Each row is a point on a landscape with many peaks, with its height.
From any point a climber steps to the highest of the 4 points nearest to it. It stops when none of these is higher. Distance is the straight distance between rows; heights are no part of it.
Dagus (h 436): [ 10  14 -15 -11 -19 -19 -38 -18 -33  -1 -25  22 -33 -25  74  -7 -16  27
 -18  14 -29 -15  -8 -32]
kisu (h 389): [ 28  18   2  39  30  17  20 -18 -50  31  42  12  36  17 -29 -21   1  37
 -32  10   2  36   1  -8]
Labe (h 501): [ -8  -8   7 -37 -16 -20 -22  -3  19  27  21   4 -22  -4  -4  27   4 -12
  21 -15  29 -25   7   7]
Roz (h 353): [  4  -5  29  34  47 -17  38  -3  29   5  31   6  27  -6 -54  12  22   8
 -21 -20  25  16  18  15]
sisef (h 390): [-12 -26  38 -11   8  -6 -15  18  20  -8 -35   8   1  13   3   8 -13  -9
 -21  -3 -16  19  -5   8]
vake (h 594): [ -9 -13  17  18   8 -11   9   3  35 -12 -15  -6  26 -19 -17  -3  -2   6
  -6   0 -12   1  -3  -2]
tes (h 40): [-12  29  12   9  10   5   0 -12   0  -3   4  20  23  -3 -10 -19   4   8
   3  -6  12  32  -9 -27]
Rutel (h 172): [ -6  14  22  33  34 -10  23  -8  29 -21   3  19  45 -11 -19 -17  12  21
 -13 -13  -1  43  -2 -23]
Zevu (h 525): [-13 -27   5 -11 -21 -24   0  -5  32  13  17 -10  -8 -15 -18  29   4 -15
  15 -16  17 -47  13  26]
Kebov (h 431): [ 11  12 -51 -13  -5  26  -8   9 -29  -3 -19   4 -27  13  14 -21 -12  -7
  21  17 -20 -19 -13  -6]
Reva (h 628): [  2  15 -28 -14 -20 -15 -25  -4  10  -1 -11   5 -31 -27  34   6   0   7
  35  -2   4 -38  -3 -19]
Dide (h 476): [-17  23 -15  20   1  15  50  19  40 -25 -10 -35  31  26 -47  -2   6 -53
  17   3   7  45   9  26]
Mera (h 426): [ 14  35 -37  14   6  26  26  -5 -45   9  27 -15  21  28 -28 -35   2  -3
  -3  17   3  40   3  -5]
Nodoz (h 447): [  8 -16 -13 -11  -3   8 -10   4 -28  15   1   3  -5  19  -6 -14 -15   3
 -19  20 -14 -17  -4   7]
puge (h 398): [-10  -8  32 -20  13  -2   1  11   5  21  18   5   8  24 -36  -2   2 -18
  -9  -8  16  16   1  18]
Biv (h 425): [ -9 -19  18 -11  -4  -2  14   4  17  30  38 -18   0  17 -51  22  12 -25
   7 -13  30 -22  15  36]
bupoz (h 440): [-17  -2   1  28   2   1  11   8  48 -48 -57  -5  35 -19   4  -9  -6   3
  14   5 -33  15 -13 -12]
Ropab (h 500): [ 18  23 -31  23   3  11  16 -19 -27  19  35  -8  25  -6 -23 -22   7  16
   3   7   7   6  -1 -17]
Mined (h 513): [ -3 -36  12  23 -18 -20  13 -21  29   7  31 -22   1 -25 -20  33   2   4
  -5 -27  24 -67  21  31]
vukes (h 342): [  1 -43  41 -14  13   4  -8  13 -11  12  -3  12   9  40 -18  -4 -13   0
 -43  12 -20  24  -2  30]
vapo (h 346): [ -4 -19  38  -2  26  12   3  16   6 -16 -24  15  27  30  -9 -17  -9   6
 -29  11 -26  50 -11   7]
Kanu (h 452): [-16 -43  32 -32 -11  -9 -25  26  22   1 -32  -6 -24  11  10  33 -18 -21
 -13  -1 -11 -23   2  38]
kodiz (h 295): [-14  -6  54 -18  12 -23 -22  -5   0  22  10  24  -6  -1   4   7   5   8
 -27 -13  15  27   9 -14]
desav (h 268): [ 20 -19  -7  34  14  10  26   3   8 -43 -34  -7  50   6  -5 -26 -19  25
 -20  32 -58  45 -19  -6]
gufe (h 243): [  5  -6  31  -4  -4 -22 -25 -22 -37  28  17  27  -3  -6  27  -7  -6  32
 -47   9  -7  10   3 -19]
Gupo (h 310): [ 18  20  29  52  52 -11  36 -17 -13  18  39  29  36  -9 -31  -7  18  40
 -31 -21  21  37  12 -17]
kozi (h 410): [  5  21 -19  -8  -2   3  -5 -12 -10  30  43  10   1   7 -29  -3  16   0
  28  -2  36   6   4 -20]
Mos (h 240): [ -7  -8  72   9  26 -41   1 -16  21  -5  11  27   1 -26  16   7  13  23
 -50 -17   9  32  17 -36]
dis (h 534): [  6  32 -69 -13  -8  49  19  21 -24 -14  -7 -24 -22  33  -6 -16  11 -39
  50  19   5  -3   2  10]
Koni (h 499): [  7 -27 -22 -27  -7  16  -4  24 -11   4 -18 -17 -21  20  -6  -1 -17 -20
   1  22 -15 -37  -7  36]
fep (h 477): [ -5  36 -41 -17 -10  29 -10  14 -11  -7  -6  10 -22  17   5  -4  15 -19
  69  -1  14  -3  -6 -12]
lezo (h 345): [-28  44 -14   4  -3  43  11  34  -6 -41 -36  13   8  16   7  -1  13 -16
  45 -15  -4  36 -21   7]
goki (h 169): [-28  38  12 -13   5  44 -17  35 -45 -25 -26  29  -9  36  14  -6   9  -7
  18 -19   0  62 -30 -12]
gugi (h 437): [ -7  -6  18   7  -6 -31 -12 -17  22  -9 -20   2   5 -44  30   3 -17  26
 -29  -3 -12 -13  -1 -24]
Tem (h 393): [ 18 -44  -3 -12 -20   8   0  -5 -32  35  54 -26 -18  32 -28  14   7 -13
  -7   3  18 -50  20  42]
ner (h 402): [  4  16 -19  12   0  16  -8  -3 -42 -19 -31  25  13   6  29 -34 -20  30
 -23  23 -39  19 -20 -30]
vuzo (h 311): [ 14  15 -43  27  -2  38  30  10 -14 -45 -34 -10  29  20   8 -39 -21   4
 -11  31 -38  27 -17   1]
namu (h 462): [ 22  17 -54 -25 -12   9 -42   6   0  18  18  17 -52  17  23   7  12 -11
  55  12  14 -30   4 -17]
fulut (h 312): [  7  55 -60  20 -12  44  12   0 -57 -22  -3  24  13  11  11 -47   6  18
  29  23  -4  36 -15 -31]
Sug (h 454): [ 15 -32   6  34   0  -7  19  -9   7  -1  14 -21  30 -17 -18  -3  -3  21
 -29   2 -16 -29   6  16]
rivut (h 528): [-35  41 -28  -3 -17  24  19  23  32 -22 -28  -8  -2   2  -4  18  11 -37
  78 -16  19  -1  -7   2]
zozib (h 155): [  0   3  36  28  30 -14   2 -15   6 -14  -9  23  40 -12   9 -23  -1  39
 -32   1 -18  43  -8 -36]
zeg (h 450): [ 14 -13 -35  -5 -11 -12 -25  -7 -27  -2 -31  12 -34 -19  59 -17 -23  28
 -17  30 -47 -45  -9  -7]
Ros (h 385): [  6 -41  50  40  40 -32  27  -2  38 -18  12  14  33  -8 -29  11  15  20
 -32 -13  -2  20  12  13]
monu (h 215): [ -5  17   6  28   8   9   2  -5   8 -37 -37  17  40  -9  16 -31  -3  26
  -9   5 -24  39 -17 -30]
naka (h 212): [ -9  16  -5   8   2  31   7  19   4 -37 -46   6  24  10   9 -21 -11  -5
   5   5 -22  37 -20  -5]
Fone (h 352): [-11  14  37 -29   2   4 -41  10 -27   3 -18  22 -35   6  40  12  -4  -7
 -13 -12   4  34  -6 -28]
der (h 384): [ -7 -10 -14  18 -18 -26  -2 -13  36 -13 -12 -15   5 -55  15   7 -10  17
   0  -2  -7 -56  -5 -13]
Gatef (h 329): [-25  17  25 -21  -1  -1 -24   3   1  -3 -19  20 -14  -8  26  15   2  -9
  13 -20  17  27  -7 -26]
tusez (h 417): [ 24 -33  26  44  32  -6  33  -6  13  -4  12 -15  44  -5 -33  -3  -1  23
 -34   5 -16  11   9  22]
gemu (h 492): [  9  22 -36 -13 -19  -7 -18 -19  12  18  36   3 -18 -15  -7  13  21  -1
  48  -5  37 -28   8 -27]
Res (h 39): [-18  15  47  10  40 -24  12  -5  23  -7  16  27  18  -4 -26  -5  17   9
 -13 -22  23  38   7 -18]
dima (h 455): [-22   0  22 -12   3 -14   4  -5  24  23  26   6   4  -7 -35  18  14 -10
   8 -21  32  -3   7   7]
ziz (h 613): [-11   9  14 -38  -3   3 -42  27 -21 -17 -32   5 -60   1  51  36  -5 -23
  26 -22 -18   6 -19  -7]
guku (h 464): [  4  -8  17 -11 -24 -42 -21 -38   6  21  49  11 -20 -38  23  24  12  32
 -15 -22  27 -27  17  -5]
Dedo (h 509): [ 32 -16 -59  18  -3   5  19 -14 -27   8  17 -46  -9  -4   1 -25   2   0
   9  36 -14 -63  15   7]
samef (h 330): [ -8  11   9 -29   7   6 -10   6 -12  30  32  14  -5  27 -33   4   8 -17
  22 -14  38  22   4   2]
Zatam (h 460): [ -6 -40  60  11   4 -45  -5 -18  33  -8   3   7   7 -33  19  19  -1  22
 -44 -15  -8  -9  14  -1]
Rese (h 151): [  6  -4  57  26  40 -29   1 -15 -12  10  17  33  21  -9   3 -15   5  42
 -56  -7  -1  36   8 -26]
keres (h 199): [-10  14 -15 -21   7  46   3  34 -23 -14 -21   8  -6  44 -15  -5 -11 -31
  18   3  -3  33 -19  16]
begu (h 293): [-11 -31  49  -7  27   3   7  29  29 -17 -35  11  23  36 -19   2   3 -19
 -16   9 -17  55  -5  24]
Ginu (h 377): [ 16  22 -36  48   3  21  47   6  19 -51 -21 -38  52  -5 -10 -33  -9  -3
  -1  20 -29  37  -1  -2]
Nanon (h 422): [-19 -19  59  -3  12 -38   2  -9  33   7  21  14   1 -19  -8  19   9   5
 -28 -26  21   0  19  -1]
sur (h 264): [ -5   9  35 -21  22   9  -8   5 -27  26  20  29   6  38 -27 -14   3  -1
 -18  -9  18  52  -2  -4]
dob (h 539): [  8   8 -62  -8  -4  29  24   9 -22  -3  -6 -40  -8  27 -10 -21   3 -30
  18  29  -7 -13   0  13]
tavag (h 254): [-23  25   6  -9   5  49  -4  50 -17 -44 -43  13   1  40   9   1  -7 -18
  17  -5 -21  56 -29   7]
dor (h 400): [ 10   4  17  19  25  -3  20 -14 -11  30  47   6  21  -5 -34   5  16  18
 -16 -14  27  13  14  -2]
kobeg (h 488): [ 17  18 -51 -14 -15   4 -33  -8 -34   9  -5  32 -53  -4  52  -8   0  16
  32  22 -17 -26  -3 -29]
Kerig (h 430): [ -7 -13  25 -44 -11  -6 -33   4 -14  36  21  14 -33  21   5  13  -3  -5
  -7 -10  21   4   5  13]
Puzu (h 511): [  3  -8 -47 -21  -4   6 -20  20   2  -9 -31  -5 -53  -7  42   5 -15 -13
  40   6 -28 -54  -5  13]
Foput (h 537): [-14  47 -48  24 -11  34  51  28  13 -46 -21 -43  26  27 -19 -17   1 -42
  31  11   1  39  13  20]
zive (h 273): [  6   0  21  -5  27  23  16  19  -3   8   5   3  28  49 -41 -19  -5 -12
 -23  11  -1  58  -3  28]
Namaf (h 490): [ 19 -21 -14  13  -3   5  22  -4 -12  14  20 -36  14   7 -30  -6   0  -5
 -16  12   0 -36   8  24]
bora (h 439): [ 10 -32  -3 -43 -12 -10 -38  16 -26   9 -21   7 -60  10  51  15 -15   1
 -17  11 -24 -34  -6  26]
mukav (h 405): [  6 -31  13 -22  -7  14   6  12 -21  34  35 -14  -5  43 -43   4   2 -23
 -14   7  15 -15   9  41]
Mizip (h 575): [ 10   1 -28   0 -22 -26 -11 -23   7  14  24  -1 -10 -40  10   3   1  23
  15  -2   9 -49   6 -15]
zini (h 256): [ 16 -20  33  25  35  -5   5 -11 -17   0   2  24  38  13  -3 -24  -5  40
 -52  15 -34  48  -7 -13]
bes (h 239): [ -8 -16  41 -39  12  13 -32  23 -29  23  -7  25 -26  41   4   7 -12 -11
 -29  -6   0  42  -4   8]
Gutum (h 438): [  0 -53  44  17  -5 -25   9  -7  24   1  12  -6  12 -12  -6  21  -6  12
 -34 -13  -5 -35  15  29]
kaza (h 494): [ 14   1 -41  -6 -17 -22 -27 -20 -11  -2 -23   8 -37 -40  67 -11 -19  29
   9  18 -37 -48  -4 -16]
Ridif (h 371): [ 14  -3  13   4  -8 -24 -15 -26 -36  41  45  21  -4  -9   2   1   0  39
 -27  -7   9 -15   7 -10]
pul (h 498): [ -7 -12 -25 -15 -19  -8  -7  15  29  -4 -28 -23 -23 -15  11  10  -8 -22
  35   6  -5 -61  -3  22]
Duf (h 79): [-19  44  -3  -9   0  24  -4   6 -12  -4   4  28   8  17 -13 -13  17  -8
  33 -19  24  47  -8 -18]
fuboz (h 520): [-10   4  14 -49  -7   2 -39  17 -12  14  -6  13 -47   9  26  24  -1 -19
  20 -14  15  11  -2  -8]
bibo (h 451): [-19   0  12 -29  -3   4 -24  18   7   3 -23   5 -19   8   3  16  -9 -19
  14 -13   6   1  -9   4]
Muvi (h 387): [ -5   6  35 -47 -26 -37 -32 -20  23  24  30  13 -48 -25  32  45  14  -7
  -4 -21  42  -4  17  -3]
vuvam (h 611): [ 14  14 -52  10  -8   1   4 -14   0  -6 -10 -15   6 -21   3 -21  -1   3
  21  22  -9 -32  -5 -14]
sokib (h 593): [ 28 -11 -28  10 -11  -3   0 -16 -31  20  20 -10   0  -4  -5 -18  -3  21
 -13  21  -8 -38   1  -2]
Mag (h 195): [-29   8  12   1   1   7   7  23  46 -23 -46  -3  13   8 -11  17  -1 -32
  25 -11  -5  20 -10   9]
sezu (h 244): [-18  53 -25  34 -11  14  21  -9  20 -29 -16   3  36 -29  -4 -26  10  10
  36  -8   8  16 -14 -35]
bida (h 434): [ 21 -13   7  57  39   0  60   6  17  -1  32 -32  41  11 -56   8  26 -10
 -26  -5  15  35  31  37]
folus (h 292): [-10  44 -17  24  -5  20  -2 -11 -20 -30 -26  27  31 -21  27 -38  -2  29
  12   3  -6  27 -19 -47]
nof (h 313): [-14 -10  37 -28  19  24 -17  33  -6 -10 -35  13  -9  38   1   3 -11 -21
  -8  -3 -15  45 -15  12]
vomek (h 412): [  0 -13  44  10   5 -44  -5 -32  10   9  31  17   3 -37  15  15   3  35
 -45 -26  13 -11  16 -10]
pak (h 323): [  5 -25  45  29  41 -29  25  -1  40 -29 -19  14  45  -8 -24  -5  11  14
 -22   3 -22  49   2  -1]
miv (h 343): [-10  36 -20  40  -2   9  43   4  41 -39 -20 -18  45 -15 -24 -20   5 -13
  19  -2  -3  32  -1  -5]
dito (h 415): [-16 -21  17   0   6  -6  20  20  39   1  -9 -20  23  15 -40  14  -4 -31
  -1  -3   2  -3   5  31]
Velav (h 461): [ 17 -22  23  47  16  -9  19 -23  -2  15  40   1  24 -22 -16  11   4  42
 -30 -20  11 -16  20  11]
gedi (h 536): [ -8  14 -37 -29  -8  17 -18  23   9  -8 -21  -8 -41  10  17  19   6 -29
  65  -9   1 -30  -9   3]
Mil (h 444): [-25  10  14 -11  -7  -3 -18  19  24 -35 -57  -7 -23 -23  41  27  -7 -21
  27 -21 -14  -6 -17 -17]
sufos (h 427): [  3 -58  54  -5 -23 -41 -16 -17  25  -3   9  -5  -9 -16  33  24 -13  19
 -51 -15 -13 -40  12  35]
lin (h 336): [ -6  19  11  -2  -7 -16 -24 -14  -8  -4 -13  16  -3 -27  39 -10 -14  23
 -14  -5  -2  10  -5 -46]
guk (h 449): [  6 -31   9   5   4   7  -1  15   8 -16 -30  -4  19  12  -3 -11 -19   9
 -26  22 -37  12 -16   8]
fezi (h 275): [ -5  16  -2 -40   1  22 -24  10 -41  32  16  30 -19  48 -17   2   5 -15
  18  -1  24  34  -6  -4]
Far (h 446): [ 37 -41  -9  56   0  17  27 -30 -38  22  41 -44  18   7 -17  15   4  25
 -33  -6  11 -47  30  37]
tisal (h 433): [ 21 -45  21   4 -30 -27 -17 -23 -27  18  23   7  -8 -11  36   5 -20  42
 -49  -3 -17 -49  10  20]
siti (h 322): [-15   4  43  15  39 -21  39  18  45   0  12   9  30  22 -59  12  24 -28
  -1 -13  22  38  11  22]
rofa (h 242): [-21  11  23  -1  19  16  15  25  25 -21 -23  12  23  37 -26  -6   3 -27
   0  -4   0  55  -6  14]
novi (h 404): [  7  -8  15 -39 -17 -15 -46 -12 -29  37  21  22 -42   7  30  14   0   9
 -15   3  12   2   4  -7]
miz (h 429): [-20 -44  43   1  -5 -28   9   6  49   7   7  -8   6  -2 -27  27   4 -13
 -17 -13  10 -26  13  37]
nedov (h 296): [ -7  19 -17 -14   1  34 -15  14 -44  -8 -26  25 -15  25  15 -17 -13   0
   7   8 -15  30 -26 -12]
Rovu (h 510): [  2  34 -48  13 -19 -16  -9 -34  21  -8  12   5  -5 -52  20  -5  10  20
  42  -6  12 -37   0 -49]
kuge (h 394): [ 10  27 -11  31  12  -9  13 -34  -3  19  38   5  20 -34 -25  -4  13  27
   3 -16  20  -4   3 -29]
Tema (h 535): [  4 -29 -17 -22 -18   1   0   9   3  10   6 -27 -14   5 -13  12  -5 -22
  15   8   7 -57   8  29]
Pumeb (h 407): [-26 -17  55 -51 -15 -30 -25   2  32  14   1   4 -43 -12  26  48   4 -27
 -13 -21  24  -3  13  12]
lom (h 432): [-13 -51  67 -29   3 -18 -22  20  21   7 -15   5 -16  14   9  20  -9 -12
 -36  -6  -9   8   8  28]
fof (h 359): [ 17  -2 -10  33  15   9  13  -9 -11  -7  -4  -2  37  -5  -6 -24  -9  29
 -26  13 -26  15  -8 -10]
Mome (h 465): [ -1   9  28 -32 -31 -38 -30 -33  14   8   3   8 -43 -52  64  26   7   8
 -26  -6  17  -8   5 -19]
pif (h 260): [-14  33  -1  18 -11  -3 -20 -12  -6 -31 -48  19  -2 -40  59 -16  -9  30
   4  -5 -16   6 -18 -58]
Vido (h 267): [  3  -7   7   5  -2 -16 -23 -11 -25   4 -12  22   5 -10  32 -17 -26  35
 -40  15 -26   1 -10 -25]
gomus (h 512): [ 11   5 -21 -26 -19 -13 -36 -10 -24  24   9  20 -36   3  26   4  -2  12
   9   9  10 -16  -1 -17]
Fabi (h 383): [ 34   0 -28  -6 -18  -2 -23 -27 -42  40  52  15 -16   3   4  -4  10  26
   4  21  15 -27  10 -18]
loga (h 545): [  3   3 -29 -12 -14  -1  -2  -3   6  11  12 -16 -10  -8 -12   2   3 -11
  35   4  14 -32   4  -3]
bag (h 854): [ 20  -4 -43  23  -1  15  20  -8 -25  -3  -4 -30  16  -7   4 -32 -14  14
 -11  32 -29 -30  -7   0]
sigab (h 483): [-13 -21  36 -15 -19 -43 -14 -24  31  -4   1  -2 -18 -50  38  28   1  13
 -31 -15   2 -30   7  -2]
Tiv (h 487): [ 32   6 -41  57  21  16  48 -10 -21  -8  26 -61  34  12 -28 -19   5   7
 -33  20  -8  20  19  15]
zek (h 493): [-12 -19 -13 -29   3   7 -26  37   6 -24 -53 -14 -53   0  44  24 -20 -24
  28  -6 -42 -40 -17  21]
Lek (h 272): [ -9  15 -25  -1   1  39  -4  36 -16 -34 -47   5 -16  16  24  -9  -8 -15
  30  -3 -26   5 -27   8]
gur (h 109): [-28   5  59 -13  24  -1 -11  13  12 -11 -25  28   2  11   7   3   3  -9
 -15 -14   4  51  -5 -18]
suk (h 559): [-17 -14  -6 -21  -9   6   5  23  22  11 -14 -23  -8  16 -25  20  -1 -43
  29  -1  10 -29  -1  34]
Nuto (h 435): [-14   0  39 -33 -12 -22 -28  -6  11  12  -8   9 -29 -21  35  25  -4  -8
 -17 -12  12   3   6 -13]
Zova (h 421): [-10  19 -18  20   0  -2  30 -12  29  -7  14 -20  28 -20 -33  -3   8 -10
  23 -10  17 -10   1  -6]
Bafil (h 453): [-24  40 -20  -4 -12  18  -3  11   8 -21 -25   7  -2  -8  11  -5   5 -11
  52 -14  10   5 -11 -18]
panov (h 504): [  6  -7 -37  18 -14  -6  24  -8  16   0  11 -43   8 -22 -23   5   6 -11
  21   3   9 -60  11  13]
Kogof (h 428): [  4  38 -56   0  -6  40  15  11 -38 -16  -6  -1  -3  32  -6 -27   3 -17
  33  18   6  24 -10  -2]
sabi (h 645): [ -4   6   9 -42 -14 -15 -40  14   4  -8 -33  -4 -60 -20  65  47   0 -24
  19 -14  -9 -13  -7  -7]
Sagil (h 241): [ -8  -4  58 -44   0  -8 -39   5 -23  29   0  29 -36  11  31  18  -1 -12
 -33  -7  11  44   6  -8]
Butu (h 226): [ 11   0   3  61  34  -8  53  -8  45 -34   0 -12  52 -18 -35  -3  10   5
 -10   0 -16  40   4   0]
noli (h 187): [-20  65 -26  14 -10  24  26  -2  18 -28  -2  10  27 -12 -16 -17  20 -10
  49 -17  24  28  -9 -24]
Mopa (h 274): [  1  64 -32  49  12  10  38 -27   3 -12  27   1  45 -33 -28 -28  18  15
  23 -15  21  36   4 -33]
levub (h 475): [-14 -23   3 -21  -1  -5 -19  19  22 -12 -47 -12 -15  -7  16  14 -21 -11
   3   2 -20 -27 -10  14]
veg (h 388): [-14  26  13  -6  17  -1  18  -7   8  23  41  14  15  12 -52   5  22 -19
  24 -23  47  28  11  -1]
Rirag (h 442): [  6  22 -38  33   7  16  42   2   9 -24   2 -52  36   8 -29 -21   3 -26
  -4  13  -3  23  14  14]
fodug (h 532): [  7 -17 -25 -33 -23   3  -4  11  13  21  24 -24 -26  18 -23  24  12 -36
  40   6  25 -52  17  25]
mun (h 399): [  8 -38  30  -6  -4 -13 -15  -7 -26  24  18  13  -2  18   2   3 -14  26
 -48   5 -10 -13   2  24]
Zupel (h 368): [ -8 -31  16 -19  10  23 -17  32 -10 -17 -42   2  -4  37   4   1 -24 -14
 -21  11 -36  17 -20  20]
pulug (h 248): [ -9 -27  71 -12  39 -15   0  17  17 -12 -16  28  16  31  -9  -6   8  -7
 -30   2  -6  62   2   1]
bisof (h 386): [ 18 -15   8 -21 -33 -36 -34 -29 -35  17   6  17 -34 -28  74   7 -11  32
 -44  13 -18 -29   4  -4]
Rivep (h 484): [-14  30 -25 -21 -15  13   2   2  21   4   2  -6 -12   3 -17  14  14 -32
  69 -12  34 -10  -3  -7]
fesis (h 479): [-26  36   5  -6  -8  20 -21  14 -12 -23 -31  21 -11  -9  32  -1   4   5
  33 -20   1  21 -17 -33]
vumem (h 530): [  6  23 -34 -24  -2  40   7  10 -32  11  20  -2 -10  43 -29 -14   9 -29
  33  14  16  19  -4   9]
deg (h 220): [  0  20  18  10  12   2 -15 -15 -37  10  -1  35  19   8  11 -31 -12  36
 -35  13 -14  39 -10 -40]
lasi (h 471): [ -5 -29  41   5  10 -22  -2  -5  20   2   1   8  18  -4  -5   2  -2  18
 -34  -3  -4   7   0   2]
vif (h 531): [ 32 -16 -26  15 -23 -17  -7 -33 -15  33  61  -9 -12 -23  -5  17  12  30
   9  -5  30 -57  22  -1]
Ves (h 684): [ -7  18 -31  -9  -6  24  25  17  13  -1   0 -35   3  25 -40   2   6 -52
  36   5  15   3   5  21]
Voka (h 135): [-19   8  32  16  20   0   1   8  34 -37 -36  18  29   6  -1 -10   4   2
  -3  -7 -11  54  -7 -17]
seme (h 379): [ 19 -49  12  16 -12 -11  -6  -8 -12  -2  -7  -4  12  -5  22  -7 -27  34
 -48  22 -44 -40  -3  15]
nanam (h 565): [ 20  15 -60   1 -15  -6 -18 -21  -8   7   7   8 -25 -25  34 -20   2  20
  33  15  -9 -51  -1 -30]
livo (h 491): [-21 -23  25 -31 -18 -33 -18  -3  42  -9 -26  -8 -27 -38  40  41  -8 -10
 -12 -18  -2 -35  -2  14]
namot (h 538): [-16 -20  -9  -7 -19 -12  24   6  43  14  16 -39  -5  -1 -40  35  12 -40
  32  -7  26 -53  14  32]
risof (h 497): [-27 -12  15 -28 -18 -23 -15  12  45   0 -27 -11 -26 -12  10  39  -7 -26
  18 -19   9 -27  -1  11]
tizub (h 556): [  8  -5 -23  16   1   9  -6   4  -2 -32 -48   0  16 -16  30 -26 -24  23
 -14  20 -47 -10 -24 -17]
lezis (h 441): [  9   8  -6  -6 -28 -46 -25 -46   4  14  27  16 -25 -58  51  20   6  35
 -11  -6  13 -32   7 -26]
dodag (h 457): [  8 -11   3  26  17   3  37   2  13  14  31 -31  27   9 -51   3  14 -12
 -10  -3  13   3  12  27]
Vovap (h 445): [  1 -40  16 -23 -19 -10 -17   6 -12  26  14  -4 -16  13   1  14 -15   0
 -24   1   5 -34   4  35]
mezut (h 408): [ 16 -31   9  -7 -16  -5   0  -8 -16  40  57  -9 -12  10 -31  15   5   0
  -3  -7  30 -40  21  29]
guz (h 496): [  9  25 -51  33  -6   2  33 -19  18 -15   4 -41  23 -33 -16 -15   8  -2
  31   6   7 -36  -1 -19]
Ror (h 514): [-13  -1 -19 -13 -15 -16   0  -3  41   2  -7 -15 -12 -24 -10  20   4 -19
  43  -8  17 -44   2   1]
rilib (h 486): [ 20  -3  -8  11  16  22  24  -3 -35  28  44 -23  18  32 -43 -13   4  -8
 -23  10  13  16  11  23]
zoka (h 561): [-11  16 -45 -12 -10  18  19  22  30 -15 -25 -27 -14   9 -10  12   7 -54
  71   5   9 -33  -1  16]
fop (h 403): [ 17   2 -31 -20  -9  15 -11  -2 -40  34  39   8 -17  28 -18  -8   8  -3
  16  19  19  -7   2  -5]
genu (h 495): [ 10 -25   9  24 -17 -28   3 -33  12   6  32  -8   5 -44   6  18  -6  38
 -25 -22   8 -55   9   9]
sib (h 448): [ 12 -19 -21 -16 -19 -14 -20  -1  -6   7 -17  -7 -21 -19  31  -4 -17  12
  -7  15 -22 -52  -5   5]
Rup (h 507): [ 10  -4 -36 -39  -2  15 -30  23 -13  13  -9   1 -55  27  10  17  -1 -29
  51   3   2 -33  -6  11]
vurol (h 489): [ 25 -42   2  12 -18  -4   0 -12 -28  24  32 -13  -1   5  -4   3 -12  17
 -28   5  -7 -56   7  31]
tez (h 639): [ -3  10 -10 -16   2  25  24  17   0   8  11 -20  11  37 -49  -3   7 -48
  12   8  18  22   4  33]
dofan (h 308): [ 21 -36  29  14  30   7  15   9 -12   3   4   9  34  36 -29 -19 -13  17
 -47  25 -30  47  -2  22]
mov (h 620): [ -7  22 -43  -9  -5  40  30  34  -2 -24 -28 -39  -3  39 -18  -5   1 -51
  34  12   0  13  -3  33]
bedu (h 263): [-27 -37  70  -7  30 -27   8  18  49  -9 -14  20  11  20 -22  16  14 -17
 -21  -6   0  37   8  12]
Lam (h 474): [  0 -21  25 -35 -26 -26 -38  -5  -2  10 -12   0 -39 -20  51  26 -12   2
 -29   0  -4 -20   1   8]
rav (h 522): [ 23   5 -64  25 -14   1  15 -21   2   2  13 -38  -8 -26   5 -20  12   3
  38  25  -1 -63  11 -16]
tokol (h 682): [ -2  22 -16 -33 -16  -5 -43   7   3  -1  -8  15 -57 -12  47  34  10  -8
  48 -14  14  -8  -2 -21]
Zik (h 456): [ 18   8 -16  36  16   4  35  -9   5  -3  12 -23  39  -5 -28 -16   1   6
 -13   5  -3  12  -2   4]
sazi (h 533): [ 27 -15  -9  28  19  18  31  -1 -26   6  18 -29  31  21 -30 -20  -7   9
 -42  22 -18  17   5  23]
faso (h 629): [ 31   2 -41  33   3  19  28 -16 -48  16  27 -33  21   7 -13 -21   3  15
 -20  26  -8 -11   1   1]
kef (h 424): [  7  27 -22  -7   4  39   2   0 -46  17  24  11   5  39 -24 -27   4 -14
  16   9  18  41  -9  -8]
lor (h 627): [-11  32   1 -18 -18   0 -36   5  -8 -20 -37  11 -50 -38  71  21   3   1
  31 -18  -4   2  -8 -42]
Mim (h 344): [  9  26  16  12  39   6  27 -10 -13  28  48  12  25  18 -55 -10  20   1
  -9 -17  31  44  11   1]
dofa (h 485): [ 10 -22  -6  50   3  -7  33 -15  23  -5  21 -30  30 -36 -26  11   4  17
 -16 -11   3 -31  12  16]
lepu (h 605): [ 22 -13 -59   7  -9   5   7 -14 -30   9  -4 -10 -19  -9  26 -30 -13  15
   2  36 -33 -62   0  -5]
ref (h 414): [  5  31 -43   0 -11  18 -19  -4 -33 -11 -19  25 -23  -5  37 -24  -1  18
  32   9 -16  -8 -14 -35]
kurap (h 378): [  9  46 -33  40   6  27  28 -13 -17 -15   7  -1  38  -5 -14 -38  -4  15
  -1   6  -5  36  -8 -24]
godu (h 619): [-13  15 -27  -7  -8  18  17   8  14  -6 -16 -20   9   5 -21  -4   1 -28
  34   1   6  -9  -5   9]
boneb (h 116): [-18  18  57  -8   7 -11 -17  -9   9 -15 -17  30  -2 -24  32  -4   7   3
 -23 -18  12  46   4 -50]

Where does a climber stop that starts at each point below?
mukav => Ves
Mopa => bag
Roz => bag
tavag => Ves
lin => Ves
veg => Ves
Rutel => vake
bida => bag
Dagus => tokol
